Each row is a point on a landscape with many peaks, with its height.
From any point a climber steps to the highest of the 2 points nearest to it. It stops when none of these is higher. Distance is the straight distance between rows; heights are no part of it.
zaz: [136 167 122 113  84 184  93 124 117 140  93 141 133 121 116  89 129 144
 163 144]  h=1.59
Veme: [189 116 106 159 105  85 125 104 119 137 131  68 179 143 113 198 166 123
 108 153]  h=4.39
bimor: [127 155 141 132  81 132 169  86 131 160 135  98 150 112 142 129 118 126
  87 173]  h=5.94
Dul: [141  88 160 155 140 101  91 136 154 128 131  74 144 137 105 191 141 120
  91 170]  h=4.85
zegob: [137 148 112  92  99 106 137 123  87 103 169 102 149 108  88  94 123 110
 167 133]  h=5.08
Sok: [154  84 178 172 124 100  95 131  75 167 156 144 137  77 129 121 140 122
 178 160]  h=3.70
Rebif: [106  51 109 137 160  91 124 116 149 118 116 149 125 129 132 188  98 152
  74 142]  h=6.12
Gos: [148  83 147 141  79 105 140 124 123 141 162  84 152 108 130 134 150 102
 176 140]  h=3.81
kegul: [134 168 140 105 143 143 214 136 160 141 138 112  91 154 175  81 145  91
 115  73]  h=2.79
sorop: [183  82 145 147 172  67  62 135 173 128 120  90 171 140 117 138 174 151
  73 165]  h=5.10
Mumup: [111 219 116 111 120 138 103 169 115 172 145 126  81 146 133  81 144 135
 103  60]  h=2.04
sot: [130 210 127 100  91 169  98 141 122 150 129 134 103 130 122  71 133 126
 134  99]  h=1.78
Zor: [117 151 100 102  89 106 157  85 103 148 151  75 170 118 127 111 139 122
 103 148]  h=6.55
dumu: [160 138 120 178 143 112 140  94 121 107 170 101 142  89  92 165 113 118
  87 125]  h=2.86
Kavep: [112  91 117 108  99 145 134 132 126 120 156 169 119 146 171  96 150 131
 148 127]  h=2.08
Tib: [132 123  87 119 126 176  91 120  71 115 133 179 141 106 117  90 124 153
 184 115]  h=2.30
Nemu: [133 143 152 149 112 129 146 104  97 124 179 101 150  88  97 129 118  95
 123  91]  h=2.50
gupil: [149  44 115 126 131  80 131 145 110 118 144  92 143 122 111 170 136 135
 159 182]  h=5.54
mufa: [197  74 131 163 180  45  62 151 144 166 127  83 155 125 134 131 166 120
 115 163]  h=5.45
Zeva: [174 116 121 133  69  79 127 111  96 172 159  81 161  83 112 117 126 118
 163 144]  h=4.01
sov: [138 186  86 114 120 186  95 151 140 120  72 153 117 163 132  96 122 158
 165 113]  h=1.44
vonu: [131  83  95  70  99 136 131 160 138  82 123 135 117 132 113 133 129 115
 174 150]  h=4.88
pud: [129 148 115 119 113 170 147 132 128  97 124 143 117 119 127 108 123 105
 162  98]  h=5.27
ran: [ 68  75 156  94 140 163 133 141 137 114  88 142 116 146 133 184 105 115
 105 138]  h=0.74
Pusog: [126 120 119 143 118 118 182  99 121 102 162  78 170 135 136 169 143 101
 116 127]  h=4.28
dudun: [ 95 134 109 105 152 206 130 157 145 115  80 171 135 176 162 127 165 146
 149 108]  h=0.72
vuri: [147  92 135 177 165 123 114 123 141 107 136 130 129  86 100 172 107 133
 117 140]  h=3.18
goz: [119 111 124 123  99 137 101 106 126 115  72 179 129 117 130 123 102 163
 159 174]  h=0.99
Dede: [139 101 129 128  94 104 152 123 147 121 128  62 180 148 129 207 161 102
 109 154]  h=4.55
fuvan: [148 115 119 150 153  99 117 112 168 118 131  97 166 161 125 196 140 138
  52 159]  h=5.17
momi: [123 126 146 144 113 112  97  89  72 164 138 156 140  73 113  91 120 147
 107 161]  h=3.46
sulut: [102 238 136 123 146  99 147 188 126 171 139 101  53 157 126 103 129 119
 101  43]  h=2.27
Butag: [110  90 160 125  74 149 150 131 149 120 164 115 132 120 141 137 146  95
 150 104]  h=3.52
Bega: [118 238 134 139 163 150 150 172 120 133  87 114  82 205 152 105 154 133
 139  75]  h=1.15
movo: [ 93  66 151 127 154 105  64 145 113 121 106 134 122 145  94 177 111 155
 119 177]  h=5.35
dal: [119  73 183 180 136 148  68 125 120 154 109 160 129 104 124 159 139 147
 119 142]  h=0.51
bevug: [154 130  90 108 115 119 225 127 172 131 115  86 132 143 164 138 134  95
 131  83]  h=2.47
libov: [117 174  84  76 130 149  94 143  74 116 148 166 131 120  99  66 136 151
 155 104]  h=2.05
Vuf: [150 134 163 174 163 106 104 113  66 124 165 123 156  97  87 133 138 137
 140 174]  h=3.65
bel: [103  95 128 144 157 122 139 104  96  88 130 176 134 134 121 150 112 140
 132 165]  h=2.87
vaf: [108 144 154 109 153 187 173 168 164 126  72 145  81 148 168 128 151  96
 144  73]  h=0.94
bomeb: [141 139  83  95 123 155 134 146 169 115  85 170  88 147 151 103 110 150
 142 120]  h=1.26
zap: [162  31 112 157 148  63  84 144 128 159 133  96 142 114 128 182 156 139
 113 165]  h=5.95
Gikik: [ 88  94 135 112 147 195 153 145 145 115  87 166 112 140 159 152 126 109
 133  96]  h=0.84
sib: [131 213 106 131 114 139  82 174 103 132 176 125 102 184 101 117 137 130
 170  51]  h=3.04
Beva: [ 91  88 177 176 118 175 106 118 101 129 138 156 142 118 128 144 148 116
 141 134]  h=0.62
tole: [142 165  90  82  83 109 170 112 125 122 166  64 154 144 118  90 130 104
 142 130]  h=5.83
teluk: [125 161 147 122 113 168 155 162 166  91 136 119 110 151 127 123 141  80
 180  56]  h=6.16
bonef: [139 118 142 133  93 153 135 127 128 117 112 125 123  97 105 135 106 110
 148 156]  h=6.43
Lam: [118  29 107 104  98 112 120 150 141 124 125 119 126 112 129 156 128 124
 159 157]  h=5.24
rapon: [ 97  55 136 123 127 149  78 149 107 126  76 154 130 107 110 178 111 147
 155 153]  h=5.13
Melep: [ 92 153 138  98 117 131 116  99  62 143 164 153 155  77 112  89 129 136
 114 120]  h=3.13
zama: [ 98 154 130 138 132 156 154  91 105 148 108 157 129  90 140 118  91 128
  91 113]  h=3.26
Lefu: [139 205  89 141 154 176 126 177 144 111  87 126  93 187 138 123 135 136
 169  78]  h=1.27
tese: [121  68 141 145 132 134 125 150 131 110 146 115 111 113  91 195 121 109
 134 124]  h=3.55
dufu: [103 108 179 157 177 143  82 125 152 120  95 161 122 140 114 175  92 140
  76 143]  h=3.07
tok: [107 191 126  84 117 132  92 169 101 121 180 121 112 159  89  70 162 117
 159  73]  h=3.66
mene: [107 144 157 118 115 149 196 115 157 135 163 107 129 126 156 125 139  84
 128  81]  h=3.14
rara: [112 112 102  90 109 132 171 116 172 137  81 154 112 140 173 127 107 137
 118 144]  h=1.14
popo: [177 118 159 184 152  61  98 127  98 165 165  99 142 100 116 121 139 132
 146 179]  h=4.20
Funa: [134 189 133 115  91 153 115 160 161 124 150 119  78 173 137  82 141 120
 148  96]  h=1.49
meles: [179  97 152 180 166  88  66 107 173 139 141 125 148 109 126 108 141 146
  72 145]  h=4.76
pitu: [106 215 117 114 167 197 148 124 113 140  91 151 127 156 153  72 145 144
 123  79]  h=1.00
Tubi: [115 117 144 151 146 133 174 139 138  99 134  91 133 124 107 201 109  93
 107 117]  h=3.91
remet: [171 114 161 171 161  75  64 129 151 122  93 138 138 112  82 131 104 153
 130 184]  h=4.31
bokor: [106  80 120 119 106  94 120 113 150 137  79 155 134 124 148 152 100 164
 133 198]  h=1.05
sev: [132 115 121 172 122 102 100  81 120 146 116 156 127  87 125 121  91 168
 109 159]  h=3.74
toler: [125 103 119 130 137 122 121 105  58 111 147 166 148 110 124 112 127 153
 182 148]  h=2.56
dimi: [175 111 106 149  97  92 143  94 109 136 134  88 158 108 106 153 128 135
 121 178]  h=4.21
Fege: [138  88 133 127 109 174 102 153 122 121  89 144 125 101 101 148 120 132
 188 132]  h=5.65
vepep: [121  70 124 142 149  65  88 123 183 153 109 129 135 140 125 158  96 174
  64 161]  h=6.81
Lar: [119 181 130  77 106 127 129 135 114 105 182  92 129 125  89  79 124  87
 161  72]  h=4.35
sor: [100 101 107 119 148 105 188 100 123  99 133 142 142 142 144 166 109 133
 110 169]  h=2.64
rosu: [112 130 102  93 110 127 165 141 149  94 178 129 105 170 159 100 153 105
 154 112]  h=1.77
tirim: [ 93 173 125 113 128 188 116 104 108 151 107 178 140 135 160  67 124 157
 132 106]  h=0.88
Dufe: [126 144 104 107  94 145 158 101 129 156 132 164 107  84 160  88  96 132
 112 102]  h=2.98
memal: [119 108 113 114 101 100 169 105 172 151  83 125 148 134 155 167 101 158
  97 174]  h=1.09
tuv: [110 237 122  93 198 143 146 162 116 124  84 136  92 159 145  74 140 126
 113  75]  h=1.07
Kogi: [124 146 156 161 124 179 125 110  68 109 161 140 152  94  94 125 118 105
 157  97]  h=2.16
gope: [149 112  96 121  92 133 184 122 180 135 115 111 123  96 146 157 115 100
 118 112]  h=2.60
vizo: [106  67 169 118 170  68  56 145 156 126 104 118 134 158 105 158 113 161
  71 173]  h=6.10
kidu: [143 131  76 120 114 119 191  97 131 152 136 120 134  85 153 128 107 124
  92 106]  h=2.75
Vod: [158 106 128 166 150  71 115  85 125 130 129 113 161 119 115 149 114 161
  93 182]  h=4.00
Gevi: [107 139 158 158 154 130 150 104 153 121  95 139 126 128 141 172  88 132
  76 162]  h=3.29
sada: [180 100 167 180 183  55  64 149 135 166 116 129 138 110 119 121 136 123
 140 192]  h=4.84
nok: [ 83  86 165  91 101 168 109 153 125 119 111 142 130 153 131 149 149 112
 150 150]  h=0.66
Tum: [138 178 137 114 180 152 178 163 161 130  75 144  50 165 179  90 147 121
 133  73]  h=1.02
bul: [135 193  87  85 129 134 168 138 134 105 133 125 106 117 120  76 118 111
 126  95]  h=4.59
vita: [112 157 151 166 147 141 117  81 116 134 104 175 144 101 113 137  79 153
  95 148]  h=3.50
seb: [106 133 111  93 119 144 148 115  88 126 190 147 131 106 139  81 138 115
 120  80]  h=2.69
viv: [133 136 100  97 158 137 166 170 155  86 144 143  77 179 176 117 142 124
 142  87]  h=1.50
bup: [122 108 184 179 187 127  67 131 149  98 142 131 135 139  86 152 135 134
  88 168]  h=2.76
lufa: [145 185  99  95 154 132 165 129 169 137  73 158  67 157 155  76 107 132
 129 108]  h=1.13
zafiz: [154 148 123 110  70 140 107 150 142 115 163 115 107 155 112  82 139 112
 202 113]  h=1.21
nonel: [130  81 110 163 138 106 156 103 146 137 141 112 145 124 155 194 127 144
  64 134]  h=5.55
mino: [113 110 176 168 164 109  87 104  81 111 122 165 146 126 110 134 120 162
 137 180]  h=3.19
sulop: [156 202  66  67  95  96 157 150 155 130 159  79 116 138 116  85 123 107
 115  93]  h=5.15
Gapo: [114  96 113 121  99 111 145  97 103 143 175 142 140 110 162 103 142 142
 120 128]  h=2.33
lorak: [ 87 128 150 136 118 201 127 102 101 129 116 172 151 133 151 110 146 136
 139 122]  h=0.75
tipod: [125 212 128 102 142 106 175 154 141 137 162  91  77 161 150  77 139  99
 123  44]  h=2.49

Call two points neighbours if one is among the 2 nearest of the other. Go from one point of each pair to the other, from neighbour to neighbour, staying as high as possible. Name the lowest point that can't be avoided.
bonef, teluk => pud
teluk, Zor => bul
teluk, vepep => rapon

For each start below, name the point where the climber stops.
Mumup => Dede
Nemu => Dede
viv => sev
